Each scene shows the same named points in several views. A view is turned or mirrored, and shifted as a whole, has a little noise and may leave points out.

Scene 1
View 1
Q240: [  5   3  -9  20  22 -11  -3  -5  -8   6 -26  -2  36  -1 -14  12  19 -19
 -24  10  12  -7]
Q723: [  5  -4  15  40  -1  -7 -35 -12  20  11 -15   1   3   4  -9 -13 -34  11
  37  -6   1 -31]
Q263: [ 13   0   4  27  23 -22 -11   9 -13   2 -22  12  25 -15 -15  11   9   4
  -6   4  -4 -21]
Q253: [ 10 -17  18  35   8 -17 -14  -3   2  12   3  -5  16  -7  -4   6 -18   3
  35  -8  18 -22]
Q760: [ 23  -7  25  34  24 -39 -24  34 -25  -4 -17  33   2 -38 -19   5 -15  47
  26  -9 -31 -46]
Q32: [  8  -6  11  31  13 -17 -17   2  -2   7 -12   5  19  -9 -11   5 -10   7
  17  -5   3 -23]
Q994: [ 19 -19  19  29  23 -30  -5  20 -20   4  -1  11  22 -28 -10  16  -2  15
  20  -5   2 -27]
Q122: [ 12 -14  16  32  15 -21 -12   8  -7   8  -5   4  18 -14  -9   8 -11   8
  26  -5   7 -24]
Q365: [  7 -16  11  29  12 -14  -6  -8   2  14   0 -11  28  -1  -3  11  -6 -13
  19  -1  28 -11]
Q559: [  8  -2  10  37   7 -12 -29  -2   8   8 -17   7   7  -4 -12  -5 -24  15
  25  -6  -5 -32]
Q409: [  8   7  -5  23  21 -15 -13  -1  -9   3 -31   8  28  -6 -17   9  13  -4
 -20   9  -2 -16]
Q153: [ -1 -14  -3  25   8   0  -1 -22  12  17  -2 -25  38  13   0  11   4 -37
   4   4  46   3]
Q144: [ -5   2 -22  15  15   5   6 -30   9  13 -25 -25  52  20  -6  15  31 -56
 -39  19  44  14]
Q72: [ 11   0  16  39   7 -17 -33   4   6   5 -19  17   1 -10 -15  -7 -29  28
  32  -8 -16 -38]
Q637: [ 18 -22  26  35  14 -30  -9  16 -13   6   6   7  18 -24  -8  12 -16  18
  38 -11   8 -28]
View 2
Q365: [  9   9  29   4   4  -9  14 -21 -24  31   2   4  16  -6  -3 -16   3  -1
   3  10  -1 -23]
Q253: [ 15   8  25   5  -8  -6   5  -7 -17  22  12  -1  11 -24  -5  -9   3  12
 -16  11   3 -12]
Q144: [ -3  10  20  12  26 -17  30 -56 -43  50 -12   8  26  53 -12 -43   0 -31
  39  19 -21 -42]
Q72: [ 21   9  -9  18 -15  -8  -6   7   1   1  26  -4  -5 -17 -20   1   1  16
 -32  12   5  10]
Q559: [ 20   9  -9  22 -18  -8  -6   2  -8  10  25  -9   1 -10 -21 -12   0  17
 -31  19   2   4]
Q240: [  6  10  -1   7  29 -12  24 -31 -10  17  -4  16   1  27 -10  -7   1 -24
  22   6 -13 -15]
Q637: [ 18  10  26  -5   0  -6   7   1   0  10   9   7   1 -41   1  13   4  14
 -19   2   7  -7]
Q409: [  9   9 -10   9  24 -13  18 -22  -2   6   2  15  -5  24 -15  -2   1 -18
  12   7  -9  -4]
Q263: [ 11   9  -3   3  20 -10  16 -15   4   3   3  16  -7   4 -10   8   2 -12
   4   3  -6  -2]
Q153: [  4   9  33   9  10 -12  21 -38 -38  47  -3   0  27  16  -8 -34   0 -11
  17  18 -11 -37]
Q122: [ 14   8  16   2   2  -7   7  -7  -5  12   9   7   2 -20  -6   3   2   6
 -11   6   2  -7]
Q723: [ 18   6   2  23 -23  -7  -7  -2 -17  18  26 -12   6  -9 -21 -20   1  17
 -31  21   3   2]
Q760: [ 24  10 -10   0   3  -4   1  16  27 -22  17  14 -24 -39  -9  37   4  12
 -31  -3  10  20]
Q32: [ 14   6   5   9   1  -8   6  -9  -7  13  11   4   1  -9 -11  -2   1   3
 -10   8   1  -5]
View 3
Q122: [ -5  11  -1   5 -24  -8  -1   2  17 -15  -1 -12  -3   7   0   6  15  13
   8  -3  17  -1]
Q637: [ -7   7 -13  -1 -26 -19   1   7  28 -20 -10  -8  -3   7  -2   8  29  24
  14  -3  19   3]
Q559: [  6  18  10   8  -8  -4 -14  -4  19   5   4 -13  10  12  -5   1   6  15
   0  -2  13 -21]
Q263: [-15   9   2  -6 -29   6   9  -1   1  -9   9 -15 -12   5  11  15 -16  17
  -1   1   5   4]
Q144: [-21  30  51  27 -34  16  32  -5 -41 -28  23 -13 -29  -4  16  -4 -40 -73
  -6 -15   8  21]
Q365: [ -8  18  17  18 -26 -11   7   3   6 -26   0  -9  -8   4  -1  -2  12 -23
  10 -10  21   9]
Q760: [ -6   0 -31 -24 -23  -7 -10   2  33   3  -3 -16   1  13   6  24  10  73
   5  10   4 -12]
Q994: [-14   6 -14  -7 -32 -11   6   5  18 -21  -5 -10  -9   6   7  14  14  27
  10   0  12   7]
Q409: [-15  14  12  -2 -26  14  12  -5 -11  -6  16 -18 -14   4  15  14 -31   3
  -7   0   1   3]
Q723: [ 13  21  19  17  -1  -7 -21  -6  23   6   3 -11  16  13 -13  -6  15   3
   1  -4  16 -30]
Q153: [-12  26  38  31 -26  -4  16   1 -12 -30   7  -8 -14   0   2  -9   1 -58
   7 -16  19  14]
Q240: [-21  17  20   4 -32  11  20  -3 -18 -16  16 -16 -21   2  15  11 -30 -18
  -3  -5   4  12]
Q253: [  0  16   7  14 -19 -16  -6   3  21 -17  -3  -9   2   7  -6  -1  24  -2
  11  -7  21  -4]
Q32: [ -4  15   6   6 -21  -4  -1  -2  12  -8   4 -13  -3   9   1   5   3   8
   3  -2  14  -6]
Q72: [  7  13   0   3  -6  -5 -19  -5  27  11   2 -16  13  13  -6   6  11  34
   0   2  13 -27]
View 4
Q240: [ 28 -14 -15   0   0 -21 -23   7  -6 -10   6   3 -14 -37  34  29  -2   3
   0 -14 -26  -1]
Q994: [  8  -8  -9 -15  17  -5  15  -1   2 -11 -15  15  10 -31  -7  13  -4  17
  -8  24  -1  -6]
Q559: [-24 -29  -1 -19  32  -2  -2   2   3 -19  -5  12 -10 -22  -5  -7   6   0
 -14 -12   6 -16]
Q409: [ 15 -21 -10   4  11 -17 -21   3  -5   0  -2   7  -6 -38  27  15  -7  -1
   2 -13 -17  -3]
Q365: [ 17  -3 -14 -23   5 -11   4   4   3 -34   8   7 -13 -25   6  33  13  11
 -17   2 -12  -8]
Q760: [-16 -23   0  -4  41   5  13  -7   1  14 -34  23  28 -37 -22 -21 -19  11
  -4  32  20  -8]
Q637: [ -3  -7  -9 -23  22   0  24  -1   5 -22 -13  15   6 -25 -20  11   2  17
 -18  24   9 -13]
Q144: [ 45  -9 -21  -5 -18 -31 -36  14  -7 -32  30  -6 -43 -31  58  57  16  -3
  -4 -43 -47  -2]
Q153: [ 22  -5 -17 -25  -6 -18  -9  12   1 -51  27   0 -37 -18  24  47  26   4
 -18 -25 -26 -10]
Q263: [ 13 -17 -10  -1  14 -11 -10   1  -5  -1  -8  10   1 -37  13  12  -9   7
   1   3 -10  -5]
Q32: [ -3 -18  -6 -14  21  -6  -2   2   2 -19  -5  12  -7 -27   1   8   4   5
 -12  -2  -1 -10]
Q122: [ -2 -14  -9 -19  20  -4   9   2   5 -19  -6  13  -2 -24  -5  12   3   9
 -14  10   2 -13]
Q253: [ -9 -13  -8 -28  19  -2  13   3   6 -36   2  11 -12 -18 -10  15  14   9
 -21   3   2 -15]
View 5
Q32: [  1 -30   6   3  13 -15   7   4  -3  24  10 -20  23 -16  15  24 -26  43
  -4  -2   3  -7]
Q240: [-11 -21 -26  -6  24 -22  12  -1   0   4   6 -35  28 -45  -9  36 -16  43
 -12  18 -21  15]
Q365: [ 11  -7   5 -14  19 -23 -11  -6   2  18   6 -22  34 -23  21  26 -32  32
   2   0 -17   6]
Q409: [-14 -36 -21   2  18 -18  19   5  -4  11   9 -33  21 -36  -7  32 -15  46
 -14  13  -7   6]
Q637: [  1 -21  21   4  12 -17  -5   8  -3  22  12 -13  34   6  30  23 -33  38
  -3 -18   0 -14]
Q559: [ 12 -41  16   4   3 -11  11   2  -7  39   9 -14  11 -20  20  16 -31  47
   2   0  19 -13]
Q723: [ 26 -36  23  -2   1 -11   6  -7  -6  48  10  -9   7 -25  24  10 -38  44
  11   3  20 -10]
Q144: [  6   5 -38 -30  32 -35  -4 -24   6   1  -5 -44  33 -79 -16  36 -17  30
  -3  36 -50  45]
Q760: [-27 -56  14  32   5  -1  25  30 -12  20  22 -12  21  26  18  25 -21  55
 -17 -23  31 -36]
Q72: [  6 -48  20  13   1  -7  16   8  -9  40  13 -11  10  -8  21  16 -32  49
   1  -5  30 -21]
Q153: [ 19   5  -5 -28  25 -31 -18 -22   5  16  -1 -28  34 -48  13  26 -32  27
   7  15 -35  26]
Q994: [-16 -26   7  10  16 -15   3  15  -3  10  15 -19  36  10  19  32 -26  42
 -12 -17  -1 -15]
Q263: [-17 -35 -10   8  17 -16  15  10  -3   7  10 -28  26 -18   1  32 -18  47
 -12   3  -3  -4]
Q253: [ 11 -16  20  -6  11 -16  -7  -2  -1  29   9 -14  28  -9  29  21 -35  37
   4  -9   1  -9]
Q122: [ -3 -25   9   2  14 -17   2   5  -4  21  11 -19  28  -5  21  25 -29  41
  -4 -10   1 -10]

In a view up to two points have been moved. Name them for each view, in the order of its rows, or write none.
view 1: none
view 2: Q144, Q559
view 3: none
view 4: Q365
view 5: Q637

Scene 2
View 1
Q490: [ -5   3  10  -5   3 -15  -9  -2 -10 -10   9 -17 -18   1 -11  14  -1   9
  35  24  13 -17]
Q744: [ -5   3   8 -23  10  10   0  18 -12   7   6  -7 -14 -20   3 -11  -9   9
  14  17  19  -4]
Q818: [ -8   7   2 -14   6   2  -2   8 -10   4   9 -13 -21 -11 -12   4  -3  19
  21  22  15 -16]
Q309: [  3  -6  20 -17  13  -6 -10  16 -11  -8   2  -9  -1 -10  18  -8 -21 -10
  27  14  10  12]
Q78: [ 11 -13  30 -11  14 -20 -20  12 -10 -21   1  -9   7  -5  32  -6 -28 -29
  40  13   8  23]
Q434: [-11   7   4 -11  -1  -2  -3   4 -10   2   6 -14 -24 -13 -14   0   8  17
  28  26  29 -21]
Q33: [ -8   5  -1 -19  11   9   0  11 -10   9  10 -11 -18 -14 -11   2  -5  21
  14  17  12 -15]
Q931: [-12   8 -11 -19  12  15   8  12  -9  19  14 -13 -26 -11 -27  10  -2  36
   3  17   7 -29]
Q725: [  0  -2   9 -16  15  -5  -7  12 -11  -3  10 -11  -7  -2   1   9 -18   5
  17  12  -5  -2]
Q567: [  6  -8  15 -14  21  -9 -12  15  -9  -9   7 -10   6   1  14  10 -33 -10
  18   5 -16  12]
Q770: [ -4   0  14 -15   3  -7  -9   6 -11  -7   4 -11 -14 -14   5  -7  -3   0
  33  22  29  -5]
Q332: [  2  -3   5  -9  19 -11  -9   6  -8  -8  13 -16  -5  10  -4  25 -26   4
  18   9 -20  -5]
Q94: [ 13 -17  28 -34  26   9 -10  39 -11  -6  -2   4  17 -24  49 -30 -47 -29
  11   2  -1  45]
Q736: [  0  -2   6  -8  18 -11  -9   5  -8  -7  12 -16  -8   8  -6  24 -22   7
  19   9 -15  -7]
Q482: [  0  -2   1 -16  23   1  -4  14  -8   2  13 -14  -6   5  -3  20 -29  10
   5   1 -23  -4]
View 2
Q736: [ 10  28  -5   4 -25 -31   7  10 -15  11  27   1 -11   6  -1  19   2  36
  -5  21  -4   3]
Q482: [  6  25 -13   9 -26 -30  21   9  -7   7  25  11 -15   8   6  15  -8  38
  -5  16  -8  -8]
Q434: [ -3   9  15  -3 -26 -22 -11  18 -11  13 -13 -18 -22  11  -2  -5  -1  -1
 -23  20 -11  14]
Q78: [ 28  31  13 -30   0 -31  -9  12 -25  35  -4  15  -3  33 -11  26  13  38
  18  22   5 -34]
Q33: [ -4  12   1   3 -25 -24   5  14  -5   8  -5  -3 -24   8   8  -4 -12   9
 -20  17 -15   4]
Q725: [  9  23   0  -4 -20 -29   7  12 -12  14  10   4 -15  10   1  12  -1  27
  -6  17  -8  -8]
Q332: [ 12  30  -6   6 -24 -32  12   8 -15  11  27   2 -11   6  -2  20   2  41
  -5  21  -6   2]
Q490: [  8  21  12  -4 -25 -29 -13  15 -19  16   4 -18 -13   8  -7   7   9  14
 -14  22  -3  15]
Q94: [ 22  25  -5 -29  13 -28  15   9  -8  29 -20  49 -17  47   8  23 -11  37
  26  16  -5 -74]
Q931: [-14   9  -7  19 -36 -24  12  14   3  -4   2  -6 -27   0  13  -9 -19   4
 -33  15 -19  17]
Q770: [  7  15  16 -17 -16 -27 -14  16 -14  23 -15  -6 -16  19  -4   3   4  10
  -9  23  -6  -4]
Q744: [ -1  10   3  -8 -16 -22   3  15  -5  14 -18   6 -24  20   7  -4 -13   7
 -12  17 -12 -11]
Q818: [ -4  13   3   8 -32 -26   2  14  -7   7   5 -11 -23   3   4   0  -6   9
 -23  17 -12  15]
Q567: [ 17  28  -4  -7 -13 -33  12  11 -15  20  16  18 -11  20  -1  22   2  41
   7  20  -4 -24]
View 3
Q33: [-11  17 -30  -5  23 -25 -12  12   2  15 -13   9  -7  18  -6   1  -7 -28
  20   1   5  -2]
Q78: [-13   7 -22  22 -12  37  21  13   6 -16   2  -6   8 -15 -19  -5  -9 -35
 -14  14  30   3]
Q736: [ -5  23 -20  23  18  -8   3  16  -7  12 -25  11  -5  14   4   0  -4 -21
 -14  22  11  -8]
Q434: [ -9  14 -32 -13  12 -30   3  11 -10  22  -3  12 -18  17 -20   2  -7 -12
  24  -3  10   8]
Q725: [ -8  17 -23  14  13  -4  -1  14   1   7 -17   8  -2   9  -2   0  -5 -28
  -3  12  12  -5]
Q770: [-11  11 -29  -5   1  -7   9  12  -4   6   2   4  -7   4 -22   0  -7 -22
  16  -1  17   6]
Q744: [-13  10 -32  -7  14 -12 -12  13  10   4  -6   3  -4  10 -10   3  -9 -35
  24  -2  10   0]
Q567: [-10  18 -22  28   9  19   1  14   9  -6 -19   1   7   1   0   0  -8 -38
 -15  21  17  -6]
Q482: [ -8  24 -23  26  24  -6 -11  16   4   8 -32   7   1  19  12   2  -5 -34
 -12  19   6 -13]
Q309: [-13   9 -27  11   1  14   2  13   9  -7  -5  -2   4  -3 -12   0 -11 -37
   3   7  20   1]
Q332: [ -4  23 -20  27  19  -4   4  16  -5  11 -27  11  -3  15   4   1  -4 -24
 -19  25  12  -8]
Q490: [ -4  16 -25   3   9 -18  16  14 -17  20  -9  14 -15  11 -17  -2  -5  -9
   2   8  14   1]
Q931: [ -7  22 -33  -7  33 -44 -24  16  -1  26 -25  15 -14  31   2   7  -5 -23
  25   1  -4  -6]
View 4
Q309: [ 30  10 -25   5  -5 -11  13  -9  -4  15  17   4  20  -8  22   1  23   4
  15  -8   5 -14]
Q818: [-13   7 -21  -3  -4   4  11   6 -16   6   0   9  -9  29   5 -10   6 -10
  11  -1  -7 -13]
Q482: [-13  -1 -19  -4   8 -12  37 -18 -29   4   1  13   2   6   9  12  25   0
  26  -8  -3 -10]
Q490: [ -5  -1 -26  -6  -4  -7   2   9  -6   0   7   1   4  22  13 -10   6 -12
   1   2  16  -9]
Q434: [  1   9 -22   1 -12   7  -3  16  -4   8   2   2  -7  31   8 -18   2 -11
   5   2  -4 -13]
Q332: [-20 -10 -23 -12   7 -16  23  -7 -21  -3   4   8   6  12  10   5  16  -6
  13   0  15  -6]
Q94: [ 66  27 -24  17  -2 -13  30 -31 -11  31  27   9  37 -40  31  18  42  23
  34 -20  -9 -20]
Q78: [ 41   2 -31   0   0 -25  12 -13   1   8  26   0  37 -25  30   8  28   7
  11  -5  26 -10]
Q725: [  4   3 -22  -2   2 -10  19  -9 -16   7   8   7   8   5  13   3  20  -2
  16  -3   5 -11]
Q33: [  0  12 -19   3  -6   8  11   3 -14  12   1   8  -8  27   6 -10   9  -5
  17  -3 -12 -16]
Q736: [-14  -6 -23  -8   6 -17  28 -10 -22  -1   3   7   5   9   9   7  17  -5
  17  -2  10  -8]
Q744: [ 20  19 -19   8 -10   9   8  -2 -10  18   7   7   2  16  11  -9  12   0
  18  -6 -14 -16]
Q931: [-20  13 -14   1  -6  16  18   2 -22  11  -8  12 -21  40  -2 -12   6 -11
  20  -3 -25 -18]
Q770: [ 21   8 -26   2 -11  -2  -3   6   0  11  13   0  10  12  16 -13  11  -4
   7   1   7 -12]
View 5
Q78: [ 19 -24  14   8 -13  23  13  -8  17  27   8 -24 -15  -4 -31 -29 -28  14
  21 -19   7  44]
Q736: [  4  -1  26 -17   3  11  -2 -29   1   3   1 -16   9  -8 -28 -18  -9   0
  12 -17  -2  53]
Q332: [  2  -2  26 -18   4  12  -3 -28  -2   3   1 -19   9  -8 -30 -22  -9   1
  14 -17   0  56]
Q482: [  1  -4  26 -19  10   1   9 -21  -5  -3  -1 -17  18   0 -31 -22  -6   2
  23 -12  -1  57]
Q434: [ 38  -1  19 -16  -1   3   4 -38  24 -12 -13   0  17  -5   2  10 -14 -12
   7 -23   7  17]
Q309: [ 26 -23  14   1  -8  10  22  -9  18  12   1 -15  -2   3 -20 -17 -22   7
  24 -15   9  36]
Q567: [  8 -17  19  -7  -2  12  13  -9   6  14   2 -22  -1  -1 -36 -29 -20   9
  25 -13   1  52]
Q490: [ 27   1  19 -11  -6  16  -5 -40  19   1  -4  -7   7 -13 -10  -2 -15  -8
   3 -24   4  29]
Q94: [ 19 -49   6  15  -8   1  53  29  15  20   7 -28  -9  23 -38 -38 -31  26
  51  -3  10  45]
Q770: [ 37 -13  13  -5  -7  10  14 -25  25   3  -5  -8   3  -5  -7  -1 -20  -2
  13 -21   9  22]
Q818: [ 22   4  24 -21   9   0   5 -33  11 -18 -12  -3  23  -4  -6   2  -6 -11
  10 -18   1  32]
Q931: [ 20   9  26 -30  16 -14  11 -33   5 -33 -17   2  38   3  -3   8   3 -15
  14 -13  -2  32]
Q725: [ 15  -8  21 -13   1   7   9 -21   8   1  -2 -12   9  -3 -23 -17 -12  -1
  19 -16   1  43]
Q33: [ 26  -2  19 -20   6  -5  14 -26  12 -16 -11  -3  21   3  -7   1  -8  -7
  18 -14   4  29]

In a view up to two points have been moved. Name them for each view, in the order of its rows, or write none.
view 1: Q818
view 2: none
view 3: none
view 4: Q332
view 5: Q78

Scene 3
View 1
Q620: [ -7  -8   4  29 -16  -1  17   5  17 -21  -7  11 -12 -11  -7  -8  -5 -16
 -26  15  -8  10]
Q100: [ -8   2  13  20  -7   2   6   6   5 -19  -1  13 -22  -8  -4  -1 -16   3
 -13   7  -6   7]
Q84: [ -5   6  -2  28 -15   3   8  12  11 -17  -5  19 -22 -18   2  -4 -15   0
 -17   6 -18   2]
Q242: [-22 -15   7  25 -32   4  18   6  33 -22 -15   1  -1 -33   3 -25  -6 -33
 -18  23 -14   4]
Q267: [ 14   1 -34  61 -16  -8  31  14  24 -20 -12  35 -16  -6  -1  -6  11 -20
 -55   7 -35  10]
Q204: [ -3  -4  27  16  11  -2   8  -5  -9 -20  10  13 -25  14 -24   9 -16  11
 -16   6  12  19]
Q997: [-41  -9  73 -27  -1  13 -16  -9 -11 -22  13 -20 -20 -11 -16   0 -47  15
  34  16  36  10]
Q380: [ -6 -13   6  32 -12  -4  24   3  20 -23  -7  12  -9  -4 -11 -10   1 -24
 -33  18  -7  18]
Q968: [-20   3  25   8 -11   8  -2   3   3 -20   1   5 -22 -20   0  -4 -29   7
   6   9   1   3]
Q588: [-36  -6  59 -18  -3  12 -12  -7  -7 -20  10 -13 -19 -14 -12  -3 -41  11
  28  13  26   8]
Q745: [-17   0  23  10  -9   6   0   4   2 -19   2   7 -22 -15  -4  -3 -26   6
   0   7   2   4]
Q541: [-18 -11  14  19 -22   5  14   5  22 -23  -9   2  -7 -20  -3 -15 -10 -22
 -14  20  -8   8]
Q335: [-14  -7  10  22 -17   3  11   6  17 -21  -5   7 -12 -16  -4 -11 -14 -14
 -15  14  -6   7]
View 2
Q267: [ 18  31 -11  41  12 -34  24  52  -3 -34 -22  16  -7  33  -6 -10   3  25
  36   4  18  28]
Q588: [  8 -20 -14  -5 -14   4 -57   7  19  29  18  -8   8 -15  18  36 -56 -50
 -17 -15 -31  -3]
Q100: [ 13  12 -11  15   0 -22 -20  30   5  -7  -1   4   6  10   6  14 -25 -13
   8  -5  -4  18]
Q968: [ 10   5 -10   7  -4 -16 -33  25   6   4   7  -4   9   3  11  19 -37 -26
  -1  -8 -12  10]
Q620: [ 12  17 -15  26   7 -20  -5  28   9  -8  -7  18   3   7   3  12 -15  -4
  17 -12   6  23]
Q745: [ 13   1 -10   9  -5 -13 -29  26   9   4   3  -3   4   4  10  18 -35 -22
   1  -6 -11  10]
Q335: [ 12  19 -15  20   5 -20 -13  24  10  -6  -1  14   8   5   7  15 -20 -12
  11 -13   4  21]
Q204: [ 11 -18 -14  30  -8   6 -15  25  26  13 -12   3 -21   8   8  20 -31  -9
  16  -1 -19   0]
Q997: [  7 -21 -17  -4 -14   9 -61  -5  28  38  18   0   9 -23  19  42 -56 -54
 -18 -22 -32  -3]
Q541: [ 11  25 -17  19   8 -22 -14  20   9  -6   0  21  15  -1   6  15 -19 -15
  10 -19   9  28]
Q380: [ 14  26 -15  30  10 -22  -2  29   9 -13 -11  23   5   9   2   9  -9   2
  22 -11  12  28]
View 3
Q968: [  0  -9 -12  -2  16  -7 -16  -1   2  21 -29 -16   7  15 -14   8  13  20
  -1   4   3  11]
Q335: [-14 -25 -19  -7   2  -4   8 -15   7  24 -31 -15   2  -4  -2   4  11  29
   5 -10   0  14]
Q242: [-31 -44 -18   0  -9   3  13 -14   6  22 -49 -10  12 -16   1 -13   0  37
  -3 -22  -1  13]
Q100: [-13 -17 -23  -6  10  -6   2 -11   9  27 -26 -11   7  -2  -4   8  18  26
   5  -1   2  14]
Q745: [ -1  -7 -14  -5  13  -9  -9  -4   5  21 -25 -18   3  13 -12  10  17  20
   2   5   4  12]
Q588: [ 28   4  12  -5  14  -6 -33  10 -10   9 -31 -39  -6  41 -33   9   3  14
  -5   7   8   9]
Q267: [-44 -36 -55 -12   3  -8  48 -36  27  40 -12   8   9 -44  27  11  34  39
  18 -11  -4  22]
Q620: [-17 -27 -24 -10   0  -5  20 -18  11  25 -24 -13  -1 -13   3   6  16  31
   8 -10   0  16]
Q204: [ 18   2 -16 -19  12 -13  11 -14   9  23  -1 -33 -18   6  -5  28  25  20
  13   5   4  22]
Q84: [-21 -16 -32  -3  17  -9   4 -12  12  30 -21   1  13  -7   1  10  22  25
   6   2   0  14]
Q380: [-22 -34 -26  -9  -3  -4  25 -22  13  26 -25 -13   0 -21   7   3  15  33
   7 -15  -1  19]
Q997: [ 40  10  21  -6  14  -5 -41  14 -14   6 -33 -49 -10  49 -39   9  -2  12
  -7   7  10  10]
View 4
Q335: [  4 -18  -5   9   5  -2   8 -17  14 -28 -18   9  30 -17  11 -11  -6  13
  -7  12 -11  -6]
Q997: [-13 -42 -26 -38 -20  11  26 -22 -45  -5  -6 -19 -11 -11 -33  -1   3 -22
 -16  57   1 -10]
Q620: [  7 -19   3   9   6  -2   8 -15  21 -30 -17  15  37 -15  16 -15  -2  19
  -6  10 -16 -10]
Q242: [  7  -6 -12  25   6  -4   5 -23  25 -45 -34   8  21 -28  23  -6 -17  13
 -26   6  -7  -3]
Q380: [  9 -18   6  14   9  -3   5 -16  29 -36 -23  17  39 -17  24 -14  -4  21
  -9   7 -17 -10]
Q267: [ 16 -11  20  32  23 -12  -1  -7  53 -32  -9  33  70 -10  40 -24  -1  41
  10 -17 -25 -11]
Q541: [  5 -16  -8  10   2  -1   8 -19  14 -35 -25   7  25 -23  15 -10 -10  12
 -16  11 -11  -5]
Q204: [  1 -42  11 -25  -1   6  19  -9  -2  -9  -4  17  41   2  -3 -20  16  12
   8  30 -22 -17]
Q588: [-11 -37 -26 -27 -15   6  23 -22 -35  -7  -5 -13  -2 -11 -26  -2  -1 -18
 -13  46  -1  -7]
Q745: [ -3 -25 -14  -3   0  -3  13 -15  -5 -12   1  -2  23 -10  -6  -9  -3   3
   1  21  -9  -7]
Q968: [ -1 -22 -20  -1  -1  -4  12 -15  -8 -12   1  -4  20 -13  -9  -8  -6  -1
  -2  22  -6  -3]
Q100: [  3 -20  -8   8   6  -6  10 -15   8 -18  -6   8  33 -13   6 -11  -6  11
  -1  12 -12  -7]
Q84: [  3 -15  -8  16  10 -11   4 -12  15 -16   5   8  41 -10  11 -13  -5  15
   7   1 -11  -4]
View 5
Q968: [-18   3  21 -12 -16  15   9  15   6 -32   7  -2  -8   8 -29 -14 -10   2
  20  24 -10   5]
Q335: [ -4  17  22 -12 -16  18   9  -5  -8 -13   0   7  -1  18 -32 -10 -18  21
  31  13  -4  -2]
Q620: [  3  16  20 -12 -18  21   8 -13  -6  -3  -4  13   5  18 -24 -11 -21  24
  34  11   4  -5]
Q588: [-55  -5  25   7 -11  -1  11  30   2 -58  18  -3  -2  16 -20 -20   1 -17
  10  16 -31  13]
Q267: [ 48  26  12 -24 -24  40   8 -34   2  30 -19  22   7  12 -23  -6 -34  40
  46  14  31 -18]
Q242: [ -7  31  33 -20 -18  20   9 -16 -27  -8   1   2  -7  26 -49  -3 -24  43
  40   9  -8  -4]
Q997: [-67 -10  25  14  -9  -7  11  36   3 -68  22  -2  -2  16 -15 -23   8 -24
   6  13 -39  18]
Q84: [ 12  12  17 -22 -22  27  11  -2  10  -8   0   2  -7   7 -32 -11 -22  14
  30  25   8  -2]
Q204: [-12  -3  10  10 -11  16   8   4  17 -15  -3  21  18  12   8 -23  -8 -10
  19  10   1  -2]
Q380: [  6  24  21 -12 -18  24   8 -19 -13   4  -5  17   6  20 -28  -9 -23  32
  38   6   5  -9]
Q541: [-10  21  27 -13 -17  19  10  -9 -16 -14   3   5  -2  23 -37  -8 -20  30
  34   8  -7  -3]

In a view up to two points have been moved. Name them for each view, in the order of its rows, or write none.
view 1: Q100, Q380
view 2: Q588
view 3: none
view 4: none
view 5: none
